Points on a hilly landscape, in no order, each with its height.
A ball rolls from a point to the lowest of its 2 nearest points, and stops where none of them is lower. Distance is the straight distance between rows; heights are no part of it.
k_764 height 514: [ -7   5  29  22  14  24 -17  -4 -12  32 -22 -14  10 -10 -35  24   3  -4
  18  -4   2   3]
k_434 height 418: [  9  17   8   2 -24 -18 -19 -10 -20 -15 -19   7  17 -11  -4  17  -6 -40
 -13 -51  -9   8]
k_160 height 520: [ 25  19  -2  23 -19 -14  -7  -6  24  13 -27  29  33  -8 -35  32  30   7
  19 -21   9  30]
k_301 height 575: [ 52  -6  11  -5   7 -10  25 -21  24  16  13   9 -26 -13 -19  39  51  -3
  13   2   0  13]
k_594 height 406: [  8 -20  18  30  25  -1  17   0 -19 -11  20   4 -22  21  18  -7 -32 -15
  16  18 -10 -35]
k_591 height 539: [ 23 -37  19   8 -24 -19  -4  -6   8  35  28  -4   6 -41  25  15  54  11
  27   9 -10 -16]
k_931 height 547: [ -8  36  22 -13  -5   6  21  43  -4  22  -1  -9  31 -10 -25 -38  10  11
  -5 -14  26  32]
k_851 height 477: [  5  21   7 -24 -30 -59  18  -6 -20 -27   0   5 -10 -12   1 -25   4  18
  -7  24  14 -20]
k_120 height 698: [ -8 -36 -13 -28   4   6 -14  17   5  29  22   3 -12 -33 -17  27   6 -11
  31  35  14 -13]
k_598 height 511: [-19  14  -7 -25  24   5   4  34   5  12  32  -9 -10 -26  -9 -30  -2  23
   6  19  16   0]
k_557 height 158: [ 14 -16  -6  30  -5  29  -1 -13   2  10 -37   3 -14  12  10 -19  -7  17
  14  29   4 -17]
k_719 height 488: [-35   3   8  12  18  -5 -15  -2  -3  35   7  -9  -3 -24 -32  44  21   8
  28  -3  -2  -1]
k_69 height 235: [ -3  16 -13  15   5 -13  16  16  13 -19 -13 -12   5  41  57 -51 -22  17
 -39  12   6  -3]
k_532 height 416: [-21   0   9  19  -5  -9  14 -23   0   6  -3  19   1  -4  -1  33  42   4
  10 -17 -12   3]
k_625 height 683: [ -4 -32 -28 -13  -1  11 -37  29  14   6  19   9   9 -19  18  13 -10  -8
  19  19   1 -16]
k_550 height 392: [-15  21  23  11  14 -10   2  14 -35  -1  -2 -35  11   8  23 -28 -12  20
 -23 -45 -10  18]
k_130 height 213: [ 16 -10   0  14  -2  40 -13  18  14   1 -15  -7   4  15   7 -32 -17  -6
   6  13  -1  -2]
k_881 height 489: [ 53 -31  23  28 -14 -12   2 -35 -14 -22   7   7  -5  16  19   1 -14   5
  13   5 -11 -14]
k_817 height 82: [ 11 -11  -3  15  -3  17 -24 -13 -19  19 -63  -6  -4 -17  14 -12 -14  -1
   7  22  17 -14]
k_884 height 136: [ -1  30 -25  -9  -9  -1  -8  14   0 -18 -22 -23  12  12   8 -25   2  23
 -25  -4   4  13]
k_424 height 287: [ 23   3  17 -11  13  17 -35  10 -37   4 -11 -21 -11 -38   7  -3  -6 -52
 -13 -19  -2 -13]
k_768 height 669: [-10 -37 -22  15  19  22 -14  15  17   9  27   1 -16   0   2  18 -36  11
  13   8  -7  -7]
k_676 height 577: [ 22 -24  25  11  -3  -1 -16   2  -2  16   2  -1  -2 -34   8  13  34  -4
  11  13   0 -19]
k_164 height 263: [ 26 -14  -5  39  18  41 -25  21  23  18  -1 -21  16  -7  27 -33 -31  12
  12   2   5  -7]
k_356 height 623: [ -4  -9  -2   2 -11  25   7  20  32 -10  11  15  23  44 -22  24  18  -3
  -5  15  -9  10]
k_784 height 530: [ 20  24  22 -30 -37 -34  10   9   2 -11  38   4   3 -26 -18 -20  13 -11
 -27 -21   6  -1]
k_502 height 605: [  8   7  -3 -16 -13  18 -14  -6  -5 -31  16  -1  19  37 -18  11   5 -15
  -2  -1 -11   8]
k_113 height 542: [ -2  16 -10  -7   0  17  11 -25   9 -10   1  -5  19  26   0  -7  -9  10
 -15 -35  -2  49]
k_511 height 503: [ 30   2  19 -18 -35 -21   0  12  -9 -27  38   5  17  -6  -4 -25 -19 -15
 -17  -6  -3  -7]
k_848 height 541: [  9   3 -10 -14  -6 -13   9 -39  -4  -4   4  27   8 -22 -18  29  -7  -9
  22 -21   4  26]
k_466 height 340: [ -6   4  13  31  15  16  -6   2 -19 -18  -5 -10  20  36  27 -13 -16  13
 -24 -34 -19   7]
k_737 height 557: [ 38 -25   6 -15 -32 -12 -26   1  -2  -4  29 -12   6  -9  10   1  16  -7
  13  26  -8 -14]
k_739 height 426: [  3  10 -21  -7 -16  11 -25 -33  10 -16  11 -31   0  15   6  -6   7  50
   9  24 -21   3]
k_781 height 193: [ -7  22  -5  -7   7   3  14  18 -10  -4 -26 -34  -5  42  22 -45 -18  12
 -30   7  10  20]
k_352 height 382: [ -7   1 -32  -5  -5  10 -23 -10   7   1  -1 -16  -6 -18  18 -16  -4  38
  12   7 -11  -4]
k_992 height 555: [ 21  13  29   5  30  -1  23 -19  29  31  15  14  -9 -14 -35  37  42 -14
  20 -20   1  16]
k_145 height 328: [-40 -12  17   6   4  21 -20  20 -11   4  -5 -15 -11  19 -23  30  16 -25
  -4   9 -23 -20]
k_834 height 259: [  8 -16  -2  20   5   9   0 -33 -25  -2 -28  11 -20 -26  33  16   5 -13
   1 -36 -13 -11]
k_573 height 194: [  3  -7  -4   7  27  21  11 -20   2  -5  -1  18 -27 -16  18  24  14 -23
 -16 -38 -10  -1]
k_263 height 494: [-13  13 -18 -26  13   2 -15  34  -4  -2  12 -19  -6  -5 -34   7  11  17
   7  36   9 -10]
k_785 height 356: [-31  18  -3  10  20  11   2  19  12  10 -14 -11  -9  23 -36  35  21 -23
 -21 -24 -19   3]
k_353 height 484: [ 12  19 -10 -10   1  10  -1 -47   2 -17  -2 -28 -10  23  -8  -9  -5  24
 -13  -3 -12  21]
k_644 height 320: [-13  -2 -42   4 -14  -9  -3   9  12   6 -32  26   2  -7   7 -24 -34  18
  26  28  21  -4]
k_901 height 473: [ 36  -3   7 -20  -8 -14   8  16  -2 -15  42   6  13 -10 -18 -23 -27  -2
  14  23  14  -2]
k_938 height 217: [-18   9 -37 -13   5 -14  12  -7  -4 -28 -14  23  20  18  30  -6 -23   2
 -48 -37  10  35]
k_292 height 181: [-12  21 -37 -23 -15 -28  -1   9 -15 -34 -27   7  16  17  14 -11 -17  15
 -29 -10  17  17]
k_407 height 522: [ 48 -22   9   4 -21 -14  -9 -14 -11 -28  15 -17 -17  16  24 -14   3   6
  13  35 -21 -34]
k_892 height 659: [-23 -44   9   7  35   3   4  18  11   4  28  -9 -28  12 -32  24 -40  12
  -3   9  -9 -16]
k_823 height 476: [  9   4  13  -7 -12   4  28 -37 -14  -1 -16  25  -9 -17  -7  -3   5 -23
   6 -23   6  17]
k_553 height 651: [-28 -12  -5 -24  33  -8  20  13   0  -7  29  -1 -26  19 -28  20 -21  -2
 -17  24   4  -8]
k_765 height 372: [ -5 -11  -6   1  -7  22  13 -30 -24   9 -47   8 -18 -21  26 -14 -16 -30
   2 -24   3  10]
k_141 height 500: [ 14  22  -1  13 -27  -5  -1 -15  24  10 -38  26  39  -2 -20  11  10 -21
   2 -51   2  39]
k_688 height 199: [-37  -4  13  23  35  11  24 -13  14   6  -2   0 -20  23   4  21  18  30
 -41   1 -11  -4]
k_726 height 481: [  5 -15   3 -10   5   5 -26  36 -17   2  23 -20   2  20 -31  18  -5   2
  19  48   0 -11]
k_697 height 643: [-12 -26  -5 -11   5   2  31  12  15  -6   8  27 -21  18  -5  11   2   4
  -3  26   9  -7]
k_129 height 580: [ 12  14  -8 -21   3   0  14  -6  -4 -34  16   6  18  40   0 -11 -27  -8
 -31  -7   4  20]
k_714 height 377: [ 38  11   6 -31  12  12 -13   4 -12 -18  27 -13  -9 -28 -11  -6  -6 -50
 -10 -26  -5   3]
k_865 height 634: [-27 -31 -19  -9 -15  12  22  -1  42   2  19  28  -5  33 -16  32  19  12
   5  20  -2   3]
k_123 height 538: [ 10  35  -8 -48  -6 -31  14  -3   7 -22  34  -5   6 -19 -25 -10  -8  -7
 -24 -18  18  26]
k_777 height 364: [-16 -25  -2   8  23   2  29   1  11  -4  14 -15 -49  29   8 -15 -29  -6
   4  44   1 -34]
k_839 height 469: [ 10 -35   6   6 -26   3   8 -10  35  24  28  24  21 -22  14  10  31  20
  32   3   0   8]
k_48 height 313: [  9 -25  -2  30  11   9 -33  10  10  20  -8   1  18 -35  34 -10 -27  11
  26   6  12 -24]
k_763 height 252: [-36   4 -11   9   2 -11  31   9 -10   3 -19  19   3  15  29 -26 -26  10
 -10  -8  14   8]
k_337 height 358: [ -5  -4 -16  -4 -25  -4  19 -18  13  18 -16  29   3 -18 -10 -21 -12  24
  37  28  22   4]
k_432 height 159: [  2 -18   3   8  40   0  24 -17  34   8  27   4 -26  11  -5  46  27  16
 -22  -3  -5   4]
k_859 height 329: [-13 -10  16  -2   0   9  28  10   2 -11  11  -4 -28  47  16 -21  10 -12
  -4  52 -11 -32]
k_965 height 451: [ 21 -28  20  26  13 -14  18 -19  -7 -23  29  23   2  29  27   7 -15  12
   1  -2  -4 -13]
k_991 height 434: [  6  19  27  -2 -27 -19  11 -12 -20 -16  -4 -11 -22  -9  18 -29  19  11
 -23   0  -6 -19]
k_895 height 187: [ 12   8  -3  -6   3   5 -36  -6 -36   5 -58 -14 -13 -38   6   4  -1 -25
  -8  -8   7 -14]
k_213 height 540: [ 20  -2   2  15  -8 -16 -17 -23   1  22 -10  23  22 -27 -22  43  10  -4
  32 -13  12  19]
k_818 height 290: [-47   2 -22  22 -17  -8  12   1   8   7 -29   8  16  20  24 -27 -26  27
  24  11   5  -4]
k_5 height 350: [ 11  -7 -27  10  -3  -1 -40   5  -8  -2 -12  -6   8 -23  29 -23 -37  19
  10   1   3  -5]
k_330 height 297: [-12 -21  13   4   5  19  -8  24 -14  -3  -6 -13 -31  29  -8   0   4 -20
   2  42 -20 -37]
k_34 height 300: [-25  38   4 -29 -20  -6 -20  11 -13  -5  -3 -19  20  -1 -20   5  36 -45
   5  -3 -19   0]
k_798 height 204: [  4  30   1 -11 -23  -7 -24  15 -17 -15 -16 -28  12  -3 -17 -14  20  -7
 -15  -4  -5  -4]
k_405 height 465: [ -9  32 -12  -3 -32 -24  -6 -31  -3   9 -36  19  19 -23  -5  11   7 -19
   3 -50  -2  24]
k_150 height 371: [ -9  42  -2 -13  -9 -12 -50  12 -10  -2 -11 -17  26 -23  -7  19  15 -50
  -9 -38 -19  -1]
k_22 height 221: [-59   0 -13   5  25 -15  26   4  -2   6 -18  19 -17  11   9   9  -2  27
 -29   0  11  -5]
k_528 height 94: [ -4  13  -9  -6  36  -4  32 -25  15  -2  12  19 -23   4  -1  32  20 -13
 -24 -16  -2  12]
k_290 height 535: [ 12  -7  39  28  13  18   8   0   4  29 -20   5  -8  -7 -33  35  38 -10
  15  -4   3   2]
k_599 height 375: [-10   9  16 -13  -2 -11  23  -6  -5 -21   8 -13 -28  16  31 -31  28   9
 -16  40  -9 -35]
k_359 height 458: [-12  16  15  19  21 -11 -15 -28   5  25  10 -16  -9 -10 -12  43  38  -5
  21 -24 -26   3]
k_821 height 466: [ -1 -20   1  -8  10  29 -38  29  -2  12  16 -24   2   8 -15  -3 -40 -27
  20  35   0 -23]
k_614 height 378: [-24  18  13   5   0  10  20  23  10   7  -9  11   7   6 -22  12  37 -12
  -9 -16   1   2]
k_605 height 288: [ -3  -5 -11  39  12   6  -5  -9  -1 -17  -7 -19   7  41  51 -35 -28  25
 -13 -10 -12  -1]
k_258 height 504: [  3  21 -10 -30 -16 -32   8 -11 -16 -11   1   2   1 -26 -13 -23 -10  14
   4   1  16   8]
k_266 height 410: [-12 -16  -3   8 -34  -3  -2   4  30  26   4  31  36 -27  11 -13  10  31
  38  16  14  -1]
k_963 height 249: [-15  13 -19  -4   5 -16  37   1   8   7 -26  30  10 -11  14  -1  -3   1
 -34 -52  24  41]
k_277 height 528: [-13  23   5  -8  20   0   7  43  -7   9  19 -14  26   4 -21 -31 -32  19
   0   3  22  18]
k_271 height 437: [ 18  -7   7 -26   8  13 -14  23 -18  -4  29  -8   3 -19  -8 -13 -29 -30
  12  17  -1  -4]

Where does a ball stop that starts at each point below?
k_129 -> k_817
k_676 -> k_528
k_141 -> k_884
k_625 -> k_817
k_992 -> k_330
k_818 -> k_528
k_848 -> k_528
k_277 -> k_271
